Each row is a point on a landscape with many peaks, with its height.
A climber steps from a point to the highest of its 2 nearest points, and stops where none of them is higher. Distance is the straight distance between rows; heights are no part of it.
k912 height 512: [  4 -20 -36   6  13   7 -10  15 -16  24  27  18  -1 -12 -34 -21 -21 -21
 -25   6  -2 -20   4  10  17 -18]
k658 height 640: [-14  -3  36   3  13  40 -12 -19 -21  23  -2   5  41 -10  59   0   2  68
 -11 -12 -10  41  44   1   2  22]
k813 height 87: [  8  11  -6   9 -17  -5  20 -22  28 -49 -23   4   6  23 -31  40  35   6
 -20  26   8   4 -25 -27  -4  11]
k588 height 145: [-11 -25  30  -6  39  13 -23   2 -12   2 -21  -7   3   2  79  -3 -24  43
  36  -1  47  -7   9  22  -7  63]
k574 height 559: [ -5 -34  25  -5  18 -43 -31  27 -29  62 -32  19 -34  -2   7  -1  34 -20
  36  -3   7 -44 -19  29   0  58]
k308 height 570: [  6  -7  20 -15   2 -37 -12  -5   2 -28  -1   2 -14  26 -16 -12   3   6
  19  25  12 -28 -30  -1 -14 -12]
k882 height 130: [ -8 -14   0  -5 -18  53 -13 -10 -26  17  41   5  -7 -15  25   4 -34   2
  18 -16  12  22  46 -21 -30  -5]
k483 height 324: [-11  12   8  10 -17  18 -34  -5 -32  31 -14  -7  -5   8  40  -5  10  63
  15 -15 -11  34  29  44 -29  14]
k943 height 250: [ -5   7   9   1 -31 -18  47  20   8 -11  -9 -18  -4 -47 -24   0   6 -19
 -42  -9 -51  17  23  25  -1 -31]
k83 height 335: [-20 -24   0  26   0 -27  -3   9  -6  19 -15   0 -23   5  -7  -8   5 -14
  17   9   9  -5 -15  26 -19 -18]
k749 height 613: [ -9 -24  -1  17  30  11 -31  -3 -32  41  -4  -5 -10  -5  11  12  -2  23
  33  -1  29 -23   8  20   2  30]
k782 height 600: [ 10  -5 -40 -15  -3 -38   5  82  -3   4  -9  -8 -32 -29 -29   7  -6 -62
 -39  32 -48  -3  18  35  20 -28]
k461 height 505: [  2  -6 -39  14 -26 -33 -14  29   0  19  -1 -16 -42 -20 -29 -33 -15 -33
 -10  -5 -24  24  -4  38 -14 -17]
k425 height 243: [-14  -6  18  -8  -5  48   5 -38  -4 -21  27  11  14  30  23   9 -31   2
  34 -13   4  35  -2 -40 -27 -13]
k27 height 187: [ -5  12  -1 -27 -54  -5  46   4  31 -31  14   1  -5 -16 -19 -10  -5 -34
 -21 -22 -40  28  20 -13 -38 -59]
k488 height 720: [ 13  20 -15 -30 -20 -16  19  34   6 -11   8  14 -26 -66 -24   4   4 -54
 -48   1 -23  11  18   5  18 -54]
k458 height 336: [ -3 -10  37   6   9   0 -29   5 -12  -2  15  15  -2  17  15 -19 -38  11
  42  12  18 -21 -12   9 -21 -17]
k452 height 190: [ -9   7  14  29 -42  16  -1  -6   4  11  -3   1  31 -10  -6  -4 -12  42
   9 -29 -30  43  19  17 -25  -7]
k990 height 131: [-18   4  -9  13 -10  40  11 -44  -7 -14  -5  15  44  10 -31  29  14  22
   3  -2 -29  10   0 -11   8   5]
k261 height 197: [ 16   2 -24  17  19 -14  -5 -12   6  -8  -9 -12  11  -2 -40  27  38 -10
  -9  11   3 -35 -37 -13   3  -1]
k998 height 410: [  3  -3 -13  -3  40 -16 -32  -3 -16  17 -20 -14 -14  -2   9  -6  24 -17
  -3  20  14 -38 -41  10  21  19]
k323 height 137: [  4   4  11   5 -17  -6 -40   3  -9  27   4 -28  -4 -15  30 -30 -35  20
  11 -21 -14  27   0  20 -34  -9]
k575 height 242: [ -9 -10   2   9  29  34 -15 -28 -11 -19  25   6  30  23   3  19 -21   6
  39   1  32 -26 -10 -38   2  17]
k370 height 524: [ -3 -11  36  -3   7 -55 -26   8  -8  22 -54   5 -21  -3  35 -27  43   9
   6  -3   0  -6 -35  44   0  44]
k876 height 116: [ 12  18   4   0 -13 -36 -22  44 -16  46   2 -19 -26 -38  -2 -25 -25   9
 -16 -13 -49  26   2  26  26 -12]
k908 height 599: [ 15   3  39  16  38  -3 -21  -2   3   7 -31  16  16 -10  38   7   2  33
  17  -2  46 -19 -20  19  38  57]
k451 height 309: [  6   2  25  14 -11 -10 -20  -1 -18  28  -9 -18   8  10  28 -24  13  61
 -18  -7 -27  30  24  30   6  21]
k32 height 29: [ -5  16 -28 -16 -22 -23  34  33  30 -34   6 -11 -38   4 -37   2  22 -55
  -6  10   0  11  15   2  -5 -63]
k26 height 545: [ 22   4 -42 -26  -1 -48 -21  60  -7  -5 -27 -13 -48 -24 -35  12  13 -37
 -45  38 -28   0   1  25  33  -7]
k760 height 56: [-16 -18 -35  -9  -8  47  11 -29 -14 -14  47  35  16  35 -23   1 -17 -52
  11  -3 -12  19  22 -48 -20 -35]
k552 height 208: [-11  29  25  18 -48  16 -18 -13   4  12  13   6  11   2  24   0 -31  30
  38 -20 -14  32  13   9 -48 -24]
k77 height 346: [ -1  13   9 -22 -28  28  17 -12  -1  13  36  33  -8 -19  13 -23 -22 -20
   1 -48  -3  18  15 -23 -12 -30]
k48 height 307: [-17 -10  10  25 -23 -31  19   7  15  -1 -34 -14 -23  -9  -1  -2   9  10
  -7   6 -12  24 -10  30 -13  -1]
k34 height 163: [  8  -4 -23  -7  78  31  -7  -6   8 -14  39 -19  11  19   8  12 -23 -10
  41 -27  48 -72   1 -27 -10  19]
k206 height 167: [ -7 -22   9 -11  22  30   0  -8   0   4  29 -11 -14  17  33   0 -44   8
  46  -6  55 -26  11 -13  -8  29]
k117 height 368: [-12   5  20  29  43  39 -22 -18 -10  -2 -13   4  39   0  43  37   2  56
  38 -10  45   1  23   8  17  48]
k589 height 586: [ 11  12   7 -19  34  29   7 -34   6 -21  17  -8  14 -21  10   9  -5  -8
 -22   2  21  -1 -11 -41  28   9]
k675 height 480: [  6   4 -48   3 -12   6  -7  18  -6  21  19   7 -21  -5 -21 -24 -24 -33
 -17  -4  -8  18  13  31  -6 -25]
k850 height 57: [  1  -4 -21 -23 -12  -8   3   8  17 -33  34   8 -15  -5 -28 -14 -11 -63
 -33  15 -13  39  15 -34 -30 -60]
k720 height 136: [ -9   3 -18  -7  62  54 -31  -2 -25 -12  21 -19  14 -16  19  12 -39   6
  57 -30  48 -60  11  -5   1  19]
k557 height 497: [  7  -4   9  -9  18 -50 -14  12   8 -28 -14   0 -14  15 -27  11  35 -19
   9  35  29 -63 -32 -13  -8   0]
k763 height 631: [  9   7  22 -18  -2 -16  10 -12  17 -48  24  -2 -11  36 -12   0  -3 -16
  17  15  14 -11 -15 -32   0 -30]
k772 height 118: [  2   6  19   0 -37 -20  40  -1  34 -56 -20  -2   2 -10 -42  38  24   4
 -17  13   6   8  -3 -17   4  -9]
k127 height 463: [ -1  -9  29  18 -21 -71  -8  50  -4  21 -43  -5 -19 -16  -9  -4   4   6
   3   0 -30   1 -15  52  12  26]
k533 height 68: [ -9 -22 -21 -29 -29  55  18 -44  -9  -8  27  21  16  19 -22  14  -7 -29
  20 -14 -23  33  13 -58   2  -9]
k653 height 328: [  3  -2  -2 -28  -9  27  14 -24 -18  -6  48  36  13 -34  -7 -12 -18 -44
  -8 -26  -4   9  11 -35   1 -44]
k585 height 447: [  0 -16 -20 -15  12 -44 -13   3 -14  17 -29 -28 -38   7  -2  -9  39  -4
 -26  19   0 -17 -24  25  12  18]
k917 height 181: [  7  -3  24  -6   1  16   5 -12  16  -8  42   0 -10  19  15 -10 -38   5
  30 -21  51  -8   5 -18   7   4]
k303 height 363: [-11 -20 -10  17   2 -11  -1  14   3  22  27  -8 -21  16  -6 -31 -13 -44
  16  15  14   2   1   0 -28 -45]
k66 height 224: [ -3  11   9   3 -30 -32  32  36  29  -5  -1 -22 -20 -30 -18 -12 -22 -28
 -10  -3 -53   7   1  21 -21 -50]
k277 height 398: [  0 -12 -23   9 -13  -6  16  -1  -6  11 -14 -21 -12  -1 -37 -11  25  27
 -35  -2 -20   4  15  24  16  13]
k835 height 146: [ 13 -10  13  -5   5  19 -26  -6 -13  24  25 -27  -8 -10  39 -30 -36  -3
   8   4   8  14   0   2 -18   0]
k331 height 253: [ 20  12  -8 -24  26 -10   5   9   5   9  25  -3  -5  -8 -23   4 -10 -21
 -27  25   4 -57 -12 -19  23 -15]
k924 height 388: [ -1  -7 -41  -8  31 -10  -8  23  19   9  32  13 -33  15   3 -35 -14 -69
   3  21  24  -6  -7  -4  -5 -44]
k355 height 282: [-23   2  -4 -11   7  75   1 -36  13 -25  -6   6  33  42  41  37 -31  16
  63 -20  31  22  16 -30   4  43]
k71 height 397: [ -3  14  22  20  17  59   4 -25 -12 -12 -15  18  49  -5  51  24 -12  48
  21 -13  27  36  29 -15  20  41]
k528 height 506: [ 15 -15 -17  -7 -13 -45  -1  37   7 -13  10  -3 -39  -5 -43 -11  -7 -37
 -23  21  -7  -9  -9   5   4 -30]
k643 height 281: [ 22  23 -15 -25  18  23   8 -26  -3 -23  32  18   2   0 -21  -7  -4 -34
 -29   9   4 -31  -4 -28  19 -36]
k806 height 495: [ 11  -5  22  18   6 -34  18  11  18  -3 -24   3   1   7  -4   5  24  22
 -23   8  23 -29 -22  10  20  31]
k246 height 306: [ -1  29  26   3 -47 -12  23  -2  22  23   3 -15   4 -34  19 -20  -8  28
 -23 -37 -25  37  -4   4  -6 -10]
k23 height 297: [-11 -15  30  -4  48  -4 -33   6 -33  28 -33  12  -8  12  51   0  -3  15
  46  10  11 -59  -7  36  -1  46]
k389 height 294: [ -9  -6  17   2   0 -44   1  24 -15  31 -37 -15  -6  10  16 -21  28  48
 -31  -1 -28  11  14  46   5  36]
k44 height 553: [ -4  -8  10  -2   5 -14 -29  -6 -12  31 -33  -3 -27  11  43 -29  24  10
  21   0   0   3 -13  46 -17  29]
k798 height 111: [-11   9 -11  14   5  59  -5 -25 -22   8  -1  12  25  13  -1  20  -3  29
  20  -4   0  -9  20 -12  12   7]
k716 height 484: [  3 -23   8 -11  -5 -61 -31   3 -10  -4 -47  -3 -25   0  -8 -18  48 -11
  -1  14  -8 -15 -36  27  -5  24]
k596 height 299: [  1   3  -1 -22 -25 -56   4  47   9 -38 -30 -20 -44 -13 -49  31  42 -11
 -26  40 -12 -29   0  17   1 -20]
k333 height 504: [ -4 -27  30  13 -13 -64 -19  38 -18  37 -42  18 -23  -2  -9   1  19 -17
  26   5 -20 -30 -20  49   9  33]
k453 height 71: [ -5 -17 -43 -22 -16   1  14  11  14 -40  20  11  -5 -14 -58   8  17 -72
 -47  27 -19  28  26 -19 -12 -63]
k755 height 235: [  5  -1 -14   7  73   0 -17  -5  -8  14 -15  -7  12   3  22  16  25   8
  35 -17  33 -78 -40   4  11  39]
k466 height 327: [  2  36  27  -9 -44  -9  39  -2  34  -5 -11  -1  13 -43  19  -8   8  -6
 -39 -27 -41  40   5 -16  -8 -21]
k795 height 413: [ 23 -22 -31 -13  28 -43 -31  39 -24  26  -6  12 -10  16 -33   0  -2 -42
  -9  35  -8 -69 -19  14  -2  17]
k979 height 552: [  8  -8 -28  -7 -14 -44  -3  66  16  16  10  10 -38 -13 -22 -22 -32 -62
 -34  26 -30   4   4  24  -3 -43]
k534 height 140: [  1   5 -46   9  36  -2  12  -2  15 -22  47   7  18  13 -44   7  16 -48
  -4  15  22 -41   3 -43  -7 -44]
k714 height 196: [  2   2 -30  -1  64   9  -8 -16  15 -16  11 -21   0  22  21  11  11 -11
  29 -28  46 -70 -35 -16  -4  42]
k591 height 316: [-12 -19  25  -3  24  -7 -37  -3 -13   3 -13   5  -8  26  40  -7  -4  11
  53  10  30 -44 -15  28 -23  12]
k21 height 92: [  2   9 -39 -14 -12  45  12 -27 -28   6  23  25  16  -1 -29 -11 -14  -6
 -29 -14 -28   4  21 -13   8 -15]
k739 height 475: [ 28   4 -40 -30  20 -48 -18  48  -9   0 -10   0 -19  -8 -47  15  11 -41
 -31  35 -11 -48 -17   2  19  -8]
k299 height 654: [ 15 -15  21  27  38 -25 -19   4 -15  29 -25  -3  18 -11  21  11  27  43
   1   3  24 -29  -7   8  27  59]
k42 height 304: [  1  -8  24   8 -11   0   3  -9   1   0  12   3   9  -6  -8  -6 -15  19
  -9  10 -14  11  -3  -3  -5 -15]
k985 height 357: [  7   1  38  -4   7 -13 -15  10 -23  22  11  10 -16   6  14 -10 -34   8
  22  15   2 -34 -18  19  16  -9]
k733 height 338: [-13  13   3  13 -11  36 -13 -23 -12  15  -7   5  -7   9  47  -5  -9  40
  23 -11   7  29  17  25 -13  11]
k674 height 415: [ -3  15   8  15 -31  25   8 -27  14   1 -29  12  40   8   6  19   6  30
  -8 -18 -22  78   7 -13  16  20]
k17 height 614: [-12  11  28   0   2  28   0 -12 -21  38   9  -1  28 -29  43 -14  -8  36
 -18 -18 -36  32  32   6 -18  -8]
k300 height 356: [-23  13  -3  15   2  23   2 -20  -4  24  -7  -3 -22  11  39 -22  -7   7
  22   3  22   5 -10  20  -4 -16]
k565 height 660: [ -8 -47   8  15  26 -26 -20  16 -22  40  -6  -7 -18  -5   1  -2   2  11
  -1  23   7 -35  -4  18  -3  34]
k269 height 115: [ -6 -20 -30  11  -6 -11  20   7   5 -28  -8 -27  -5 -10 -59  30  31 -19
 -28  22 -12  -7   6  -4  -2 -28]
k665 height 326: [-9 -9 41 31 -7 -1 -1 -2  1  9 -5  2 18 -4 11  5 -1 34 14  8 14 18 -3 14
 -7 21]
k363 height 166: [ -5  13   2 -24 -53 -19  41  18  38 -59   1 -19  -5   4 -40   9   2 -18
 -26  -6 -36  23  10 -11 -26 -36]
k431 height 241: [ -3 -11  -6  29   7  -5   2 -21  -4  -8 -13  -3  28  27 -20  19  23   8
  12   9  17 -19 -20 -12 -12  15]
k19 height 341: [-15 -19 -20  11  13   8  -7  -8   2 -10  32  -4 -21  33   0 -20 -15 -37
  35   9  36  10   0 -29 -20 -22]
k869 height 529: [  1  18  -4  -5  25  43  20 -42  17 -24  18  23  29  -2  -9  34   6  -7
   3 -14  20 -12 -21 -53  25   1]
k122 height 227: [ -4  -6  29  -3  13  33 -16 -36   2 -25  11   2  25  19  30   2 -24  12
  19  13  19   4  -9 -23 -15   5]
k786 height 534: [ -3  -2   7 -19 -24  16  33 -28  30 -40  14   3   2  11 -16  18  16 -35
   0  17 -17  34  -1 -57  -8 -36]
k500 height 153: [-15   1  -5  16 -32   7  16 -25  -2 -26 -35  12  31  13 -21   8   7  29
   0   3 -34  28  -5  13   0 -12]
k314 height 453: [ -6  11 -33  -4 -31  21  14   1  -5  14   3  -8 -11 -18 -18 -21 -11 -11
 -32 -16 -35  30  10  31 -10 -27]
k439 height 416: [ 18 -11 -22 -17  39 -56 -18  29  -1  12  -1  -1 -20  26 -32   6  34 -43
   2  22  14 -82 -32  -5 -11  13]
k346 height 170: [-11   1 -17  12  11  17  26 -22  10 -27  36  14  16  22 -44  28   9 -28
  -1   6  15 -30   3 -51   0 -30]
k759 height 258: [ -2   5  -6   0 -35 -49  15  41   0  30 -21 -46 -27 -17   5 -32   4  17
 -35 -12 -52  26  10  49  -8  17]
k632 height 275: [ -9  -9   0   6  25  10 -19 -30   2 -38   1   4  12  47   6   5   4   8
  61  -8  55 -29 -22 -31  -8  34]
k677 height 260: [-17 -11   3 -30  -2  77  10 -43  -2 -25  15   7  13  26  31  17 -36  -7
  45 -13  13  14  14 -41 -10  24]
k915 height 46: [  4  13 -26 -18 -31 -31  -4  31  28 -21  24  -5 -36 -13 -22 -24 -15 -70
  -9  13 -10  39   9  -3 -12 -71]
k797 height 418: [ 15  -4 -43   1  30 -39  -9  20   8  -8  25   7 -32  27 -21 -24   8 -57
   4  16  36 -29 -11  -3  13 -27]
k3 height 445: [ 14  22  26   3   0 -33  30  15  18   8 -34   5 -10  -7   6  15  25  37
 -33  25  -6 -16 -19  23  43  12]
k105 height 114: [  9  11   3   6 -25  -4   0 -28  -2 -18 -25   1   2  27  -4  -5  15  34
  -8  -6  15  28 -20   3  25  39]
k100 height 279: [  0 -13  10  21 -16  12   2 -12  -5  -8  17  14  17  22 -39   3  -9   6
  19   5  11   1  -9 -13  -9 -15]
k111 height 366: [  7   4 -11  -3  13   3  17 -12 -13  12  -3 -16   5 -15 -30   3  34  17
 -50   1 -12 -15   2 -10  30   3]
k108 height 428: [-16   8 -11   3 -26  12  25 -14  -5  17 -13  -5   5 -11 -10  -9   9  20
 -31 -20 -24  37  25  18  21 -14]
k886 height 393: [  5  19  29   6 -36  35  28 -10   5   6   8  46  23  -5  -2   9 -16  40
  -1 -32  -2  21  23 -12   8  11]
k225 height 438: [ -2  14  -3 -14 -28  36 -12 -38  -2  -3 -20  -7  29   3  33  -1   7  31
   1 -15 -19  62  -2 -17   9  22]
k645 height 465: [  9   9  12  17   2  48  25 -41  17 -16   4  37  40  16   3  34  -2  22
  17 -13  16   8  -2 -37  24  34]
k357 height 337: [-20 -10  -4  31  17  43 -11 -27   0  -7 -23   7  29  23  35  26   6  35
  49   2  39 -10   6   7 -13  38]
k361 height 226: [ 12   5  12   0  34 -16  15  12   5   0  21   0 -12   7 -10   1  -8 -19
  12  14  26 -60 -23 -18  31  -3]
k911 height 310: [-27 -14  -9   9  32  71  -5 -30  -5 -19  -9  -5  22  16  48  43 -10  26
  56 -12  45  -6  25 -14 -23  45]
k278 height 610: [  5 -31  26  13  24 -31 -32  29 -26  58 -23  12   1  -7  17   7  22  21
  11   0   8 -36  -4  25  24  64]
k354 height 277: [ -8  21   6 -16 -12 -33  12  14  -3  11 -36 -27 -21   5  16 -18  20  36
 -38   0 -49  22   2  44  -2   2]
k195 height 666: [  2  27  29  12  -6  20 -11 -16   8  16 -17   8  45   0  59  -9  10  61
 -13 -22 -20  69  38   4  -2  25]
k142 height 656: [  4   5 -39 -13 -19 -24  17  44   5  14   5 -10 -27 -54 -41  -5   9 -49
 -47  12 -49  15  25  35  26 -39]
k726 height 144: [  0  19  21 -11 -61  -8  58  -1  39 -58  -9   7  -2  -3 -18  21   9   0
 -24  -3 -20  35  11 -23  -6 -20]
k190 height 308: [ -4 -27 -14   7  30  -1 -16 -13   9 -28  21 -10 -10  47  -8   0   7 -28
  51  -7  54 -20 -23 -32 -15  12]
k64 height 380: [ -3  12  28   5  -7  22  41 -19  15 -22 -19  14  32  -9  18  10  13  20
 -39  11 -16  37  -6  -9   3  -1]
k244 height 42: [-15 -13 -49   3   7  11   4  -3  -1 -11  50  35  10  50 -39 -22  -6 -54
  10   2  16   9  31 -34 -11 -46]
k230 height 653: [ 20  18  -1 -24  -2  -7  19  25   6  -3  -7 -12 -27 -53 -28  10  24 -21
 -57  25 -15   0   6  -9  36 -36]
k233 height 340: [ -6  -1  11   1  32  -4   7  -4  -7  27 -15 -19  16  -7   9  -3  28  50
 -45   8 -23  -2  17   5  36  15]
k479 height 382: [ 10  19  20  -1  -3 -13  16  20  -8  28   3  20 -14  -9  -1  -9 -18   5
 -10   0 -22 -37  -5  22  23 -16]
k394 height 577: [ 22 -11  13  23  31 -33 -11   2   4   9 -26  -4  20   5  -7  13  50  27
  -7  -3  18 -58 -26   2  11  63]
k556 height 133: [ 20  21  16  14 -42 -16   8 -14  35 -29 -25  -3   8  11   7  -2   1  26
 -23  -3   1  54 -20  -5   0  18]
k390 height 234: [ 26  17   3 -26 -43 -56  -4  55  13 -27 -14 -41 -31 -38 -15  -5  -3  -9
 -31   6 -46  25   1  19   3 -16]
k881 height 201: [ 16  -8  35   0  23 -14   3  -1  14 -10  26   2  -6  14  10   3 -21   7
  16   2  51 -40 -22 -16  13  15]
k176 height 351: [ 19   7  -4 -17  -2 -52   0  55   2 -15 -38 -25 -25 -18 -39  44  45   3
 -28  43   3 -47  -9   4  16  15]
k691 height 379: [ -6   8 -13  -7  36  24 -16 -34  -7   8  -8 -15  -7   0  20 -13  -1  -9
  12   9  20 -15 -22   5  13   4]
k185 height 138: [  3   2  -9 -12  14  53 -11 -20 -19  32  37 -14  -6 -23  44 -16 -40  13
   5 -12  14  22  25 -11 -11   9]
k526 height 634: [  5  26  36  24 -10  -6  -4   2  24   7 -30  11  45  -2  54 -27   7  51
 -23 -12 -12  60   2  25  -6  13]
k530 height 490: [  2   5 -25 -15 -12  16   6 -35   5 -17   5 -12  -2   3  -6   3   8 -27
 -16  19  -2  24 -17 -29  -5 -23]
k137 height 150: [ -1  -1 -28  11  10 -24  18  10  15  -7   7 -10 -22   0 -60  30  34 -31
 -11  21  22 -21 -14 -14  10 -19]
k809 height 305: [  8   5   1 -27  -9   3  22  -2   7   1  34  21  -9 -19 -29 -10   0 -35
 -29  -9  -5  -8  13 -15  16 -43]
k365 height 576: [ -5   2  35   2   9 -20 -40   4 -10  26 -39   6  -2   8  76 -24   4  36
  25  -8  15   8  -9  33 -10  34]
k966 height 171: [-17  -1  -5  27 -56  -9   9  -9  25  -6 -15 -22  14  -9 -18   0  -4  14
  -1 -29 -40  56   2   9 -41  -5]
k6 height 367: [ -8   4  24  -7 -46  40  29 -10  10  26  19  41   9 -16  27  -2 -18  18
   7 -56 -11  33  24 -20 -18  -5]
k455 height 352: [-11  -6  27  41   0  12  18 -20  10  -2 -37   9  33  -4  10  15  13  34
 -22  17   2  25  -3  -4   8  27]
k326 height 461: [  0   9 -11 -21 -20  21  -7 -40   1 -13  -7 -21  -1   8  19 -14  -7   6
 -27   0 -22  51 -19 -14  -3  -8]
k134 height 408: [ 29  15 -16  -6  16 -40  -6  32 -12   7 -17 -19 -18 -14 -40  20  35  -4
 -32  25 -15 -50 -12   6  31  20]
k405 height 409: [  9  20  37  -1   3 -31  24  37   2  29 -28   4  -9 -15  14  -1 -11  22
 -16   8 -30 -18  -9  28  37   5]
k352 height 423: [ -3  16  21  21 -17  51  17 -18   8  -7   0  32  30  12  32  12 -19  39
  21 -20  18  33  15 -18   9  28]
k265 height 154: [  2 -23  25   6   8  13 -18   0 -11  15   7 -17  -8  -6  56 -13 -37  30
  35   6  34   1   6   3 -21  32]
k636 height 353: [ -3  13  48  -5 -27  16  49 -18  25 -14   8  21  22 -22  22   2   5 -11
 -18 -11 -17  38  -2 -27 -20 -20]
k182 height 207: [  1   5 -19   3  46  27   9 -23  -6 -34  38   0  38  36 -18  21  -1 -20
  20  -1  16 -41  -8 -53 -13 -11]
k884 height 574: [  5  -6  26 -19 -27   1  24 -12  17 -30  39  11   7  10 -12  -7 -12 -19
  10   1  -5  26   5 -52 -12 -34]
k602 height 320: [  4  15  20   4  27 -13   0  -6  -9   3 -25   7  36  15   8   2  37  63
 -36   6 -16   0   1  24  35  33]
k902 height 80: [-12  -3 -16 -18 -45  46  16 -31 -17   6  17  27  22  -7 -15  -5 -16  -4
 -10 -29 -40  45  19 -27 -17 -13]
k946 height 89: [-10  -2 -37 -17 -33   9  32  -8   6 -31  -5  -4  -1 -18 -54  25  23 -37
 -42  11 -34  30  15 -10  -3 -35]
k442 height 259: [ 13   4   8 -33 -38 -46   0  70  21 -44 -32 -45 -43 -26 -21  17  15 -30
 -24  36 -23   2  12  14  -6 -27]
k123 height 162: [ 11  -2 -57  -4  46   7 -17 -11  -7  -3  26  -9   1  40  -7  -6  14 -18
  17 -11  36 -70 -30  -6 -11  16]
k790 height 206: [-19   7  10   5 -38 -10  32  11  30   0  13  -8   5 -12  -8 -19 -22 -15
  -4 -26 -48  23  11  11 -45 -49]
k689 height 105: [  4   8 -27 -16  21  51 -19 -33 -39   4  17  10  22   2  -9   1 -16   8
  -3 -10   7 -19  12 -10  12  -4]
k255 height 120: [ -1  -4 -22 -14  45  41 -41 -13 -47  -2  26  -3  10 -10  17  10 -32   7
  36  -5  28 -29  20   3   5  14]
k362 height 173: [-23   5  19  42 -41  13   8  -8  -2  -8 -29  21  36  19   2   7  -2  40
  15 -13 -22  30  20  38 -16   6]
k785 height 549: [ 18 -10 -23   7  47   7 -33  16 -30  45  18  -2  -1 -22 -11  -4 -21 -10
  -5  14   3 -30  -4  11  20   6]
k583 height 604: [  4   7  26  14   4 -21 -23  -2  10  -2 -44   2  20  18  67 -24  14  48
  -5  -1  11  42  -3  28  -6  30]
k962 height 107: [ 10  -3 -29  18  57  -1 -10   7   8   1  58  -4   8   5 -26   5  -7 -38
  25  -2  41 -53  -7 -40  -1 -16]
k291 height 581: [  0 -14  -8   2  30  22 -30   1 -41  60   9 -13  -9 -18  19  -2 -14  11
   1   1  13  -7  29  14  19  16]
k297 height 280: [ -7   4   8  14 -35 -52  34  29  19  -5 -31 -21 -19 -27 -18   8  18   4
 -27   1 -25  12  -1  30  13 -13]
k319 height 127: [  3   3  15  10 -23 -22 -27  32 -20  36   1  -9 -12 -18   4 -22 -32  25
   9  -6 -25  12   4  37  -3   6]
k987 height 225: [-16  17  13   3 -40  39 -17 -26  16  -7  28  10  16  21  26  -8 -38   2
  45 -28 -18  44   5 -34 -51 -21]
k371 height 240: [-26  -2 -32 -23  21  94   3 -48  -5  -7  29  15  23  14  12  21 -21 -14
  45 -29  20   7  10 -40   7  20]
k655 height 460: [ 16 -10 -15  -1   2 -45  -3  42  -5   7  11  16 -29  26 -40 -23 -10 -51
   2  11  12 -32 -14  13  13 -20]
k418 height 270: [-15  -2  -7   7  53  25 -24  -3 -26  -2 -14  -1  11   3  45  10  14  26
  53 -10  54 -51 -15  20   7  45]
k497 height 88: [ 12  -7 -29   6  33  20  -3  -6   8   6  59  18  12   0 -13  -2 -27 -46
  25   1  43 -17   6 -39   9 -26]
k75 height 152: [  4   9  14  29 -55 -28  13  13  44 -17 -34 -14  20 -11   9 -10  -6  38
 -11 -20 -20  53  -6  16 -31  14]
k705 height 471: [ 15  -9 -30  -9 -11 -39 -23  22 -16  19 -12 -25 -40  -5 -11 -31  13  -3
 -20  -7 -13  10  -8  42  13  12]

Call two points neighbours if one is among the 2 nearest of the other. Go from one point of each pair to the other, from neighbour to neighbour, staying as high as possible. Name the lowest point that can't be avoided.
k565, k195 => k585
k565, k461 => k675
k763, k739 => k795
k565, k299 => k278

Where does a climber stop that starts at each point below?
k451 => k195
k27 => k488
k591 => k299
k915 => k64
k182 => k488
k206 => k352
k497 => k488
k244 => k488
